Points on a hilly landscape, in no order, each with its height.
A ball rolls from a point to the lowest of its 2 nearest points, and stops where none of them is lower. Distance is the straight distance between rows; heights are no part of it.
bisol (h 428): [ 1.31 -2.33  3.81  0.26  4.87  0.79 -1.75 -1.85  1.57 -0.85 -2.51  2.76
 -2.38  1.37  0.24  0.50  0.79 -0.47 -5.53  0.90  4.14 -3.61 -0.12  3.41
  0.50 -0.22  0.08]
babo (h 141): [ 0.46 -2.59 -0.33  2.41 -2.72  4.07  1.35 -2.92  3.72  0.09  3.72 -0.89
 -1.07 -3.64 -1.85  4.07  1.64 -4.47  3.20 -0.80  0.64 -0.92 -2.12  0.99
  1.82 -1.35  0.18]
sos (h 327): [-0.15 -1.20 -1.72  0.04 -0.14  3.35 -1.22 -3.89  3.90  2.74  1.65 -1.71
 -1.94 -1.81  0.11 -0.76  1.45 -0.78  1.26 -0.72  2.20 -2.00 -1.94  2.34
  2.68 -0.66 -5.36]
sevu (h 455): [ 2.29 -2.80 -3.11  0.76 -0.36 -1.52 -0.54 -1.27 -0.90  1.31 -2.77  0.80
  0.73  5.29  3.13 -2.16 -0.87  0.31 -3.70 -0.46  1.30  3.34  2.32 -0.68
 -3.17  1.49 -0.58]
zav (h 130): [ 0.33  0.69 -3.73  1.70 -2.97  0.09  1.91 -2.06 -1.81 -1.83  1.31 -2.36
  3.32  0.06  3.91 -2.39 -0.55  1.32  3.29 -3.81 -1.93  2.48  0.46  0.72
  0.88 -0.30 -1.92]
meb (h 252): [ 0.27  1.66 -0.66 -3.94  2.18 -0.65 -1.06  3.76  0.21 -1.13 -3.29  3.51
 -0.99 -1.93  0.99  0.16 -2.52  2.57 -4.63  2.56 -0.37  1.62  1.71 -3.63
 -4.00  1.01  3.00]
zap (h 446): [-0.77  2.84 -1.01 -3.26 -0.61  0.70 -1.29  2.91  0.94  1.98 -1.28 -0.42
 -1.58 -4.89 -3.37 -1.04  0.38  3.09  0.83  1.97 -0.69  0.75 -2.35 -0.37
  1.25  0.07 -2.18]
Tozo (h 236): [ 1.52 -2.35  0.27  2.51 -3.56  0.66  3.26  1.47 -2.72 -2.82  0.53 -0.21
  1.70 -0.83 -0.90  4.31 -0.35 -0.78  2.58 -0.21 -1.06  4.05 -0.50 -2.16
 -1.96 -1.23  4.57]
zur (h 376): [ 0.69 -3.42 -0.72  3.22  0.88  2.83  1.01 -3.85  3.94  0.49  3.34 -0.38
 -1.61  2.23 -1.31  0.99  0.24 -5.23  0.02 -1.67  1.56 -2.65  0.26  1.58
  1.39 -2.73 -2.76]
befe (h 381): [-1.82  3.84  0.61 -2.31  4.69 -2.83 -0.92  2.43 -2.13 -1.99  0.19  1.41
  2.63  2.49  1.85 -0.20 -2.30 -1.05 -0.03  0.41  0.33 -1.59  1.95 -1.79
 -4.46  4.04  3.40]
futed (h 457): [-0.49  3.98  0.85 -1.85  2.97  1.50 -2.99  5.25  1.44 -2.24 -1.81  1.97
  1.87 -4.05 -4.17 -0.72  0.62  1.15  4.45  4.31 -3.41 -1.65  0.68 -1.90
  1.56  2.01  1.30]
rab (h 641): [ 2.90 -3.08  1.16  4.78  0.33  1.91  2.49 -4.73  1.64  0.14 -1.94  2.05
  3.89  2.61  0.97 -0.96  1.15  2.09  0.44 -1.07  1.34  3.80  1.11  0.52
 -2.63  2.33 -0.10]
keped (h 488): [-2.27 -0.53  1.09 -0.50  1.51 -3.04  0.67 -0.23 -0.39  1.71  2.45 -0.74
 -1.36  2.95  0.63 -0.36 -1.97 -3.18 -2.26  0.14  2.05 -4.93  0.45  3.42
  1.61 -2.97 -1.97]
sasi (h 419): [ 0.63 -0.67 -3.28 -0.21  0.38 -2.41  0.04 -1.03 -1.26  1.55 -1.49 -0.41
  2.89  4.87  4.49 -4.26 -2.51  1.18 -1.83  0.57 -1.56  1.24  3.29 -0.87
 -3.43  2.74 -0.13]
Lufu (h 473): [ 1.76 -0.20  0.89  1.06  5.35  2.42 -0.50  0.98  0.46  1.28 -4.18  2.92
  3.07  2.54 -3.90 -1.21  1.79  1.35 -0.19  4.79  0.30  1.08  1.29 -1.55
 -2.61  3.64  1.39]
lavo (h 526): [ 0.00 -2.15 -2.19  2.38 -1.80 -1.15  0.94 -2.33 -0.26  0.96  2.36 -2.67
  0.03  3.68  1.22 -2.47 -0.91 -1.77  0.32 -1.61 -0.38 -0.13  2.35  0.76
  1.90 -2.98 -2.52]
Fuma (h 426): [-1.24 -0.75  2.87 -2.29 -1.87 -4.56  0.02 -1.26 -2.82  1.34  0.36 -1.74
 -0.70  1.00  3.59 -0.16 -0.52  1.54 -2.19 -1.66  1.97 -0.66 -0.19  2.65
  0.06  0.26  1.11]
gasas (h 385): [-3.31  0.49 -0.83  0.74 -3.25 -1.97  1.89 -1.17 -0.17  2.59  2.86 -4.44
 -0.43  1.13  0.29  1.68  0.40  0.13  2.43 -0.95 -0.88 -0.74 -1.50  0.97
  3.19 -2.32 -3.95]
vud (h 394): [ 0.15  1.66 -1.63 -0.86  4.01  3.74 -2.88  1.10  3.80  0.40 -0.97  1.30
 -1.73 -1.11 -3.17 -3.15  0.94  0.49  1.87  3.02 -0.36 -2.35  1.57  0.20
  4.16 -0.72 -5.07]
ririd (h 279): [-2.68  2.46  0.10 -1.28 -3.74 -5.77  0.15  1.36 -4.09  1.63 -0.65 -2.01
 -2.68  0.33 -0.13  1.58  3.05  4.15 -1.83 -0.34 -3.60 -0.57 -3.20 -2.98
 -4.02 -0.20  2.07]
Sef (h 566): [ 2.23 -4.08  0.69  2.43 -2.40 -1.37  3.93 -3.90  0.61 -3.21  2.70  0.80
 -2.29  0.21  4.12  3.28 -3.91 -3.07 -4.03 -2.63  1.39  0.13  0.05  1.49
  0.11 -2.45  0.90]
Lasuv (h 367): [ 1.32  0.87  2.95  0.17  4.74  1.84 -1.66 -1.00  2.51  1.79 -3.12  3.87
 -0.46  1.84 -3.68 -3.59  1.80  2.84 -1.21  2.76  0.52 -0.39  0.61  1.08
 -0.14  1.50 -2.30]
Kosel (h 470): [-0.24  1.92 -2.41 -1.75 -1.96  1.22 -0.41  2.68 -2.08 -1.52  0.62 -0.90
 -2.20 -2.90 -2.63  0.61  2.99 -0.96  0.25 -2.70 -2.72 -0.15 -5.90 -1.67
 -1.35 -1.28  1.82]
Giruz (h 463): [-2.41 -0.58  1.96 -1.86  0.52 -4.09  0.42 -0.42 -1.82  0.60  1.64 -1.36
 -0.63  1.01  2.44 -0.16 -1.20 -0.50 -1.38 -1.50  2.75 -3.15 -0.88  3.00
  1.83 -1.56 -0.75]
Tineg (h 205): [ 0.82 -0.11 -1.29  2.01 -5.72 -2.49  3.31 -0.73 -2.35 -1.56  2.83 -2.10
  0.56 -1.12  4.40 -1.77 -0.91  3.00  1.51 -4.17 -3.32  1.79 -1.56  1.65
 -0.85 -0.12 -1.09]
Sugi (h 308): [-0.12 -0.38  1.03  1.14 -1.18 -2.56  4.57 -0.64 -3.36 -3.28  0.07  0.38
  3.36  1.29  3.30  1.96 -1.86  1.66  1.26 -2.99 -2.14  2.49  0.27 -1.32
 -3.95  1.31  4.02]
sopov (h 601): [ 2.12 -1.51  0.35  3.38 -2.75  1.59  2.90 -3.60  1.15 -2.42  1.56 -0.09
  0.20 -0.87  2.38  0.10 -1.76 -0.18  1.67 -3.23  1.06  3.11 -0.33  0.74
  0.78 -0.51 -0.28]
Kima (h 197): [ 1.02 -3.48  2.03  1.71 -3.00  2.43  1.69 -0.43 -0.83 -2.13  0.18  0.06
  0.27 -2.62 -1.68  5.06  0.83 -1.54  1.16  0.74  1.38  2.57 -0.86 -0.59
 -0.16 -0.58  4.20]
Resez (h 409): [-0.08  2.36  1.97  0.30  4.63  2.75 -2.18  0.22  3.36  1.31 -2.94  2.42
 -0.78 -0.52 -3.27 -3.23  2.37  1.58  1.30  1.76 -0.32 -1.58  0.98  0.97
  2.74  0.57 -5.43]
panu (h 181): [-1.38  3.70 -1.38 -3.69 -0.02 -2.00 -0.48  3.34 -1.88  0.81 -1.07 -0.59
  0.92 -1.71 -1.94 -0.78  0.23  2.69  0.17  2.55 -2.81  1.55 -1.33 -2.78
 -1.88  2.22  1.81]
zaki (h 191): [ 0.65 -1.63  0.15  4.52 -2.45  3.60  2.70 -3.74  3.80 -0.35  3.20  0.04
 -0.42 -2.94 -0.34  3.08 -0.40 -1.80  4.30 -2.01  0.11  0.76 -1.21  1.22
  3.35 -1.73 -2.96]
dap (h 326): [ 0.74  1.01  2.00  0.23  5.17 -0.59 -1.75  0.09  0.14  0.64 -1.56  2.14
 -0.75  2.66 -1.06 -3.83  0.20  1.02 -1.75  1.09  1.13 -2.20  2.69  1.44
 -0.14  1.01 -1.97]
vusu (h 302): [ 0.50 -1.42  1.07  2.08  1.36  1.20 -1.10 -2.44  1.11  2.55 -1.44 -0.18
  0.07  2.18 -2.04 -0.53  1.82 -0.07  0.52  0.39  2.15  0.09  0.57  1.44
  1.29  0.60 -1.37]
fote (h 429): [-1.56  0.77 -0.14 -1.00 -3.81 -0.37  1.07  0.87 -1.42  0.79  0.63 -1.75
 -4.00 -3.43 -2.90  2.74  3.37  0.15 -0.28 -1.48 -1.86 -0.70 -7.00 -0.76
  0.06 -1.67  2.15]
Kobi (h 329): [-1.22  3.14 -1.27 -2.12  2.22 -0.27 -2.14  2.35 -0.03 -0.74  0.77 -0.62
 -0.10 -0.92  0.84 -3.64  0.14  0.39  0.53 -1.08  0.50 -2.95 -0.18  0.81
  1.26  0.20 -2.44]
Luk (h 182): [ 1.25  0.70 -4.19  1.36 -1.26  2.66  0.40 -1.60 -1.34 -2.34  2.52 -1.38
  2.10  0.86  1.32 -1.09  0.23 -1.05  2.02 -3.58 -1.61  1.53  0.66 -0.21
  1.04 -1.03 -1.41]
geni (h 362): [-0.87  2.94 -3.34 -1.86  2.18  3.03 -2.89  1.55  1.56  0.24  0.24 -2.37
 -0.77 -0.64 -1.68 -3.08  0.72 -0.65  1.46 -0.13 -1.58 -1.26  0.55 -0.89
  3.27 -1.13 -3.36]
sop (h 172): [ 0.17 -2.88 -0.25 -0.52 -2.45  1.89 -1.00 -1.25  1.94  1.22  1.38 -1.20
 -1.97 -3.05 -0.96  1.66 -0.11 -1.63 -2.03 -0.90  2.35  0.06 -2.12  0.43
  1.41 -1.16  0.75]
Melo (h 514): [ 0.90 -0.26  2.89 -3.52  1.56  0.67 -1.90  3.67  3.34 -1.49 -1.97  2.93
 -5.04 -2.53 -1.56  1.38 -1.66 -0.47 -4.98  2.13  1.46 -0.63  0.93 -0.17
  0.17 -1.11  1.47]
Vever (h 507): [-0.39 -0.28 -1.17  0.54  0.74 -2.29  0.87 -1.15 -0.99  1.40  3.84 -2.05
 -0.64  4.44  0.88 -1.73 -1.00 -2.87 -0.63 -1.04 -0.37 -3.47  1.94  1.83
  3.10 -3.38 -3.26]
bagen (h 621): [ 2.10 -2.78  0.97  4.67 -1.86  0.30  3.57 -2.92  0.73 -1.52 -1.47  1.05
  3.15  0.95  2.35  0.32 -0.22  1.21  1.42 -1.51  1.60  3.84  2.13  0.46
 -0.62  0.81  0.35]
vusar (h 415): [-1.35  1.27 -0.86 -2.71 -0.45  2.74 -2.17  2.50  2.39  2.34 -1.16 -0.63
 -1.55 -6.12 -2.15 -0.76  0.99  0.68  1.44  2.68  0.34 -1.62 -3.41  1.06
  3.41 -0.11 -2.98]
mosu (h 392): [-0.14  3.04 -0.81 -1.34  4.04 -0.85 -2.26  3.07 -3.12 -3.07  0.26  1.42
  0.08  2.27  1.29 -1.33 -1.74 -2.77 -1.91 -0.22  1.52 -2.97  1.61 -0.41
 -2.00  1.39  2.22]
Mim (h 416): [-2.37  2.53  2.96 -1.10  3.36 -2.23 -1.39  3.25  0.98 -0.13  0.44  1.04
 -2.67  1.10 -2.03  0.71 -1.64 -1.96 -1.83  1.72  0.97 -4.26  1.82  0.85
  1.83 -1.28 -0.02]
ropa (h 493): [ 1.98 -3.94  2.35  1.10  1.07  1.19 -1.31 -4.20  2.27  0.17  0.08  1.78
 -2.89  1.16  1.47  2.03 -0.46 -2.77 -4.54 -1.00  4.96 -2.57 -1.54  2.55
  0.53 -0.59  0.57]
Zubem (h 366): [-1.56 -0.73  0.21 -1.09 -5.25 -2.29  1.38 -0.07 -1.01  1.29  0.90 -2.30
 -2.22 -2.00 -0.22  2.61  1.50  1.47 -1.38 -2.37 -0.57  0.72 -5.02 -0.48
 -0.67 -0.87  1.26]
Zozo (h 370): [-2.15  3.00 -0.14 -1.42  1.87 -4.23  0.54  1.35 -3.83 -1.04  0.89 -0.66
  3.33  2.95  2.80 -0.62 -2.23  0.74  0.89  0.20 -1.20 -0.60  0.78 -0.65
 -4.88  3.83  3.55]
buv (h 287): [-0.42 -0.54 -0.66 -0.69 -4.56 -2.20  1.75 -1.07 -2.38 -0.10  2.22 -2.63
 -1.44 -0.09  2.45 -0.13  0.98  0.36 -0.82 -4.18 -1.67  0.93 -2.68  0.65
 -1.30 -2.11 -0.08]
Vun (h 229): [-0.22  1.42 -3.78 -0.19 -1.09  1.44  0.74  0.65 -3.44 -2.46  1.74 -1.70
  2.10  0.78  0.39  0.90  0.78 -0.88  2.60 -3.13 -4.49  2.07 -1.81 -1.89
 -1.28  0.12  1.12]
Domiz (h 322): [ 0.25 -4.36  1.09  2.99 -1.90  1.54  2.38 -6.55  4.57  2.26  1.73 -0.44
 -2.14  0.42 -0.03  2.09 -0.73 -2.90 -0.77 -1.61  1.81 -1.92 -0.05  1.73
  1.54 -3.16 -2.51]
radut (h 239): [ 0.13 -1.25 -0.92 -0.72 -0.44  0.93 -0.73 -0.76 -0.54  2.14 -1.20 -1.18
 -0.36  1.47 -0.01 -0.92  0.45  1.14 -1.32  0.77  1.72  1.76  0.73  0.41
  0.12  0.95 -0.68]
nemu (h 179): [-0.75 -0.35  1.56 -1.81  0.12 -1.00 -2.06  1.36  0.38  1.69 -2.18 -0.19
 -1.71 -0.11 -0.11 -0.55 -1.11  1.22 -2.63  1.67  1.40  1.05  1.32 -0.30
 -0.37  0.31  0.84]
Futi (h 223): [ 0.44  0.56  0.22 -2.88  1.53 -1.25 -1.62  1.83 -0.73 -0.38 -2.79  1.80
 -0.06  0.86  0.97 -0.35 -1.52  0.85 -3.23  1.82  0.89  1.35  1.28 -1.30
 -3.10  1.92  2.56]
Suzop (h 528): [ 0.61 -3.54 -0.24  0.45 -4.32 -2.85  0.73 -2.39 -0.39  1.69  1.20 -1.15
 -0.45  2.21  3.87 -1.38 -1.29 -0.60 -1.39 -1.65  0.41  1.41  1.43  2.13
  0.53 -1.06 -2.30]
lig (h 226): [-2.55  3.55 -0.26 -3.09 -1.36 -4.33 -1.12  2.65 -2.62  0.93  0.17 -1.93
 -1.38 -0.08 -0.41 -0.63  0.82  3.64 -1.60  0.34 -2.62  0.08 -1.46 -1.83
 -2.56  0.51  1.29]
momed (h 383): [-0.23 -1.17 -1.68 -1.52  0.71 -4.34  0.46 -0.25 -2.07  0.38 -2.21  1.65
  3.70  4.40  5.25 -0.61 -2.87  1.91 -4.09  1.44 -0.03  0.61  1.35 -1.52
 -4.52  4.47  2.29]
kebu (h 274): [-1.16  0.49 -2.82 -0.49 -1.54 -0.50  0.43  0.58 -2.48  0.30  0.05 -2.29
  0.94  2.05  0.71 -0.68 -0.29  0.16  0.25 -0.77 -1.09  2.10  0.67 -1.89
 -1.34  1.07  1.79]
gupo (h 403): [-1.47  3.29  0.59 -1.71  3.38 -0.18 -3.05  4.25 -0.96 -2.87  0.81  0.12
 -2.82  1.86 -0.88 -0.97 -1.24 -3.03 -0.89  0.88 -0.02 -3.68  1.68 -0.99
  0.59 -0.97  1.14]
Kat (h 263): [-3.24  4.34  1.89 -3.52 -0.27 -4.77 -1.49  3.45 -1.21  0.77  1.20 -1.00
 -0.55 -1.86  1.38 -2.18 -1.02  4.28 -1.31  0.57 -1.88 -1.76 -0.19 -0.16
 -1.16  1.16  0.15]
korum (h 257): [ 0.64  2.18  1.28 -5.07  3.45 -0.90 -0.42  3.52  2.54 -0.36 -3.25  5.11
  1.07 -4.23  0.86 -1.56 -2.23  4.05 -2.15  3.67 -1.68  2.16  2.43 -1.89
 -2.40  1.90  3.14]
Gid (h 388): [-1.62 -0.09  0.77 -1.28 -2.34 -5.20 -0.47  0.03 -3.92  0.94  0.13 -1.60
  0.25  3.49  4.41 -0.01 -0.42  1.37 -2.69  0.56  0.28 -0.81  1.46  0.44
 -2.06  0.66  1.17]
runo (h 361): [-2.11  1.31 -0.63 -0.64 -4.20 -5.83 -0.07  0.95 -4.06  0.50  0.47 -3.25
  0.07  3.82  2.83  1.48 -1.24  0.49 -1.79  1.10 -2.84  1.78  1.74 -2.09
 -4.05  1.50  1.62]
ziv (h 228): [ 0.59 -0.67  0.22  4.49 -1.05  4.06  2.27 -2.20  1.68 -1.75  2.07 -1.59
  1.96 -2.03 -1.12  2.86  1.34 -0.68  6.68 -1.38 -0.51  0.32 -0.03  0.16
  4.82 -1.56 -1.96]
naz (h 237): [-0.95  1.03 -1.60  0.55  0.36 -3.62  1.18 -2.09 -2.82  1.31  0.19 -0.53
  4.27  2.94  4.50 -4.14 -0.35  2.86  2.36 -1.12  0.09 -1.34  1.52  1.69
 -0.40  2.94 -2.62]
libi (h 369): [ 2.15 -0.89  2.36  1.76  4.47 -0.24 -0.33 -2.26 -0.18 -0.56 -0.83  2.38
 -0.32  3.47  0.29 -2.42  1.38 -0.74 -2.53 -1.22  2.99 -3.93  0.73  3.29
  0.05 -0.04 -1.80]
Peg (h 324): [ 3.48 -1.91  0.33  5.53  0.49  3.69  0.81 -6.18  2.83  0.82 -0.29  0.74
  1.78  0.69 -1.57 -0.71  2.41  0.93  3.39 -1.47 -0.31  2.18  0.75  0.89
  1.38 -0.46 -3.68]
Vofi (h 297): [-0.68 -0.11 -1.83  1.12 -3.34  2.24  0.95  0.08 -1.14  1.71  0.59 -2.58
  0.44 -2.14 -3.20  2.21  2.18  0.36  4.68  1.83 -1.00  1.09 -2.21  0.10
  3.09 -2.01 -1.37]
sol (h 289): [-0.36  1.58 -0.16 -0.34  3.98 -2.78 -1.16 -1.13 -1.39  1.57 -0.91  0.68
  2.33  3.86  1.89 -4.20 -0.13  1.91 -0.15  0.39  1.38 -1.89  2.59  1.58
 -0.60  2.20 -2.04]
volu (h 342): [-3.54  1.17  0.77 -0.26 -3.08 -1.25  0.81  0.68 -0.94  2.56  0.10 -3.00
  0.76 -1.77 -1.00  2.08  0.93  2.16  3.07  0.88  1.14  0.23 -2.18  0.95
  2.76 -0.78 -2.02]
tuset (h 541): [ 2.12 -3.84  1.48  1.92  0.52 -1.32  1.80 -3.83 -0.04 -1.80  1.62  1.69
 -0.92  0.43  4.08  2.11 -1.65 -2.78 -4.34 -2.39  3.92 -0.78  0.73  2.44
 -0.19 -1.38  0.97]
sira (h 542): [ 1.01 -1.46  4.22 -1.70  1.90  1.01 -2.41  4.22  1.52  0.94 -3.76  4.06
 -1.51 -5.02 -4.54  1.77  0.48 -0.17 -1.28  6.66 -0.80  1.35  1.96 -1.77
  1.36  0.07  1.78]
suvup (h 529): [ 1.14 -1.62  1.99 -1.26  1.32  1.45 -2.56  3.30  3.11  0.06 -3.00  2.68
 -3.31 -2.26 -3.33  2.08 -0.23 -1.89 -3.21  5.12  0.99  0.17  1.33 -1.37
  1.24 -1.03  2.71]
rovar (h 224): [-0.46  4.13  0.73 -4.64  1.44 -1.92 -0.19  4.90  1.02  1.54 -1.59  2.74
  1.74 -4.73 -2.25 -1.07 -1.10  4.21 -0.49  3.91 -4.07  1.41 -0.09 -2.68
 -3.12  2.42  3.22]
Ripob (h 402): [ 1.91 -2.08 -0.17  3.21  1.96  2.66  0.48 -1.86  1.58 -2.05  2.93  0.55
 -0.66  1.25  0.90  0.98 -0.42 -5.55  0.64 -3.00  1.19 -2.95 -0.11  1.32
  2.05 -2.46 -0.49]
nam (h 476): [ 0.17  2.11  0.49 -4.06 -0.93  1.03 -1.64  5.05  0.07  0.11 -1.42  1.59
 -2.33 -6.72 -3.10 -1.06  0.34  1.37 -0.66  1.95 -2.33  0.21 -2.94 -1.60
 -0.45 -0.38  1.65]
zovu (h 222): [ 1.68 -0.53 -2.96  1.69 -0.42  3.23 -0.37 -1.61  0.15  0.08  0.58 -0.86
  3.26  1.15 -0.99 -0.36  0.66 -0.68  3.15 -1.13 -0.46  2.25  1.17 -1.14
  1.59 -0.27 -0.23]
lam (h 454): [ 2.22 -1.64  0.31  1.17  3.38  4.17 -0.80  0.46  1.18 -0.90 -3.31  2.49
  2.82  1.61 -4.19 -1.15  1.74 -1.47  0.93  2.07  0.79  0.00  1.66 -1.44
  0.33  2.04  2.78]
Val (h 78): [ 1.26 -1.69 -2.36  0.02 -2.49  4.22 -1.54 -1.53  3.68  0.91  3.44 -1.27
 -2.46 -3.24 -1.95  1.94  0.36 -5.46  0.44 -1.10  1.10 -2.02 -2.58  0.85
  0.81 -2.20  0.17]
vatol (h 299): [-1.86  4.66  0.69 -4.37  2.26 -2.04 -1.77  3.44  0.83  0.94 -0.17  0.19
 -0.85 -3.23  1.00 -3.30 -1.11  3.08  0.38 -0.69 -0.59 -1.77 -0.13  1.31
  0.96  0.74 -2.73]
Vod (h 491): [ 0.29  0.00  0.47 -0.75  3.68 -0.68 -0.08 -0.12  0.88  2.76 -3.75  1.57
  3.56  1.07 -2.92 -0.96  0.10  3.51 -0.42  4.71  1.02  1.58  1.57 -1.54
 -2.84  4.04  1.78]
suk (h 251): [ 0.59 -2.63  1.20  0.09 -1.83  2.81 -1.17  0.15 -0.34  1.05 -1.43 -0.60
 -0.55 -2.56 -2.31  3.54  1.47 -0.98 -0.21  1.97  2.86  1.38 -1.68  0.11
  0.93 -0.29  2.38]
zuz (h 500): [ 0.11  0.82 -2.16 -2.24 -1.18  3.87 -2.18  1.56 -0.50 -3.19  1.80 -0.66
 -2.94 -2.49 -0.62 -0.38  0.59 -2.83 -0.40 -3.97  0.08 -1.06 -4.15 -1.01
 -0.43 -0.54  1.06]
Femam (h 496): [-0.37  0.96  1.73 -4.38 -0.80  0.78 -2.58  4.13  1.30 -1.03 -1.04  1.47
 -3.94 -4.89 -1.29  0.82 -0.24  0.66 -2.85  1.43  0.66 -0.19 -2.19 -0.88
 -0.17 -0.41  1.58]
fileg (h 587): [ 1.20 -2.38  1.58  3.93 -2.69 -0.08  3.66 -2.32  0.36 -3.00  2.29  0.11
 -0.74 -0.04  1.09  2.98 -1.92 -2.82  0.43 -3.18  1.22  1.56  0.58  0.56
  0.76 -2.29  1.09]
ras (h 185): [-0.67  1.35 -1.99  0.63 -0.77 -1.83  2.82 -1.43 -1.97 -0.89  1.48 -1.51
  4.58  1.58  4.72 -2.71 -0.46  2.77  3.93 -2.40 -0.74  1.05  0.72  2.07
  0.18  1.42 -1.54]
sem (h 331): [-1.26  1.35 -0.39 -0.09 -3.59 -5.96  0.89  0.33 -5.16 -0.43  0.34 -1.63
 -1.90  3.39  3.02  2.32  0.85  2.23 -2.61 -0.55 -3.72 -0.03 -1.83 -3.07
 -4.84  0.39  2.87]
lede (h 368): [ 2.31 -1.64  3.06  4.63  1.20  2.68  0.88 -4.63  2.39  2.72 -0.83  0.29
 -0.32  4.15 -3.10 -0.19  3.61  0.79  1.85  0.12  1.10  0.39  0.81  1.93
  1.07 -0.46 -4.76]
zut (h 474): [-0.27  2.19 -1.95 -1.84  1.49  2.96 -1.64  5.13 -0.79 -0.39 -0.82  0.35
  3.76 -2.61 -4.76 -0.80  0.37 -0.22  3.58  3.61 -3.26  0.63 -0.51 -2.69
  1.16  1.13  1.93]
kiter (h 343): [-1.01 -0.33 -0.23 -0.43 -0.70 -4.12  3.09 -0.47 -3.22 -2.06 -0.87 -0.08
  3.41  2.92  5.35  1.08 -1.84  1.45 -0.92 -1.37 -0.66  1.11  0.50 -1.41
 -4.59  3.39  4.23]
Bavu (h 441): [-1.85  4.07  2.86 -2.21  3.11  0.39 -2.36  6.53  2.99 -2.06 -1.18  2.32
 -0.40 -3.61 -2.99 -0.72  0.29  0.58  1.76  2.61 -2.04 -1.78  1.51 -1.45
  2.45 -0.45  0.03]
fek (h 422): [ 0.91 -0.55 -0.37  1.37  3.30  3.07 -1.48  0.94 -0.57 -4.20  0.24  1.62
 -0.20  2.01 -0.53  0.97 -0.02 -4.98  0.06 -1.95  1.67 -1.37  0.80  0.68
  0.74 -0.71  1.47]
neve (h 436): [ 1.28 -0.23 -1.22  1.77  2.38  3.21 -0.08  0.86 -0.99 -2.61 -1.22  1.48
  2.11  2.52 -1.64  1.40  1.23 -3.48  0.96 -0.66  1.06  0.61  1.74 -1.62
 -1.60  1.01  3.40]
geva (h 269): [ 3.24 -2.95 -2.12  3.72 -1.44  3.31  0.45 -4.38  1.68  1.05  1.27 -1.91
  1.09 -0.28 -1.46 -0.50  1.20 -0.72  2.50 -0.95 -0.18  4.09  1.25 -0.24
  2.10 -1.58 -1.89]
dutiz (h 377): [-0.97  0.41 -2.07 -0.23  0.76  3.25 -1.72 -0.51  2.23  2.95 -0.41 -1.46
 -0.88 -3.58 -1.60 -0.33  1.53  0.62  2.70  1.87  1.38 -0.80 -2.57  1.56
  3.82 -0.81 -5.49]
Ror (h 262): [-0.40  0.39 -1.96  2.67 -2.49  3.29  2.25 -0.18 -0.97 -1.31  1.56 -2.65
  2.55 -1.31 -3.40  2.84  1.72 -0.29  6.27 -0.33 -2.97  2.05 -0.85 -1.16
  3.73 -1.63 -0.59]
fumif (h 492): [ 2.39 -4.20 -1.51  1.86 -3.01 -1.61  0.83 -2.29 -1.23  1.12 -0.61  0.45
 -1.39  4.07  4.37  1.14 -1.93 -0.76 -3.46 -0.44  0.86  2.76  2.95 -0.77
 -1.60 -0.55 -0.82]
kufe (h 430): [-2.22  3.91  4.36 -1.66  3.39 -1.40 -2.23  4.57  3.38 -0.37 -1.08  2.13
 -1.43 -1.05 -2.04  0.00 -0.29  0.25  0.00  2.90 -0.42 -2.33  3.79 -0.21
  1.49 -1.95 -0.38]
nume (h 270): [-1.35 -0.03  1.23  0.61 -1.46 -1.02  2.58  0.81 -4.07 -1.48 -0.36  0.12
  2.67  0.51 -0.56  4.10  0.03  0.23  1.83 -1.08 -0.90  2.45 -0.85 -1.41
 -3.89  1.87  5.53]
Ruk (h 254): [ 0.31 -3.34 -0.23  2.87 -2.38  2.27  1.81 -5.88  3.84  2.79  2.45 -1.20
 -1.56 -2.87  1.46  0.45 -0.27 -2.31  1.33 -1.95  1.99 -0.45 -1.42  1.77
  2.93 -1.52 -3.79]

Call two points neighbours if one is among the 2 nearest of the other. Go from one point of each pair to the other, from neighbour to neighbour, staying as low as possible. Name the highest point that can't be avoided.
lig and zav -> kebu
Val and lig -> zut
Val and Kima -> suk
nemu and panu -> korum

Write out the way that a ball takes from each point below.
Vofi -> Ror ziv zaki babo Val
Bavu -> kufe Mim gupo mosu befe Zozo kiter Sugi nume Tozo Kima
Suzop -> fumif sevu sasi momed kiter Sugi nume Tozo Kima
rab -> Peg geva zovu Luk zav
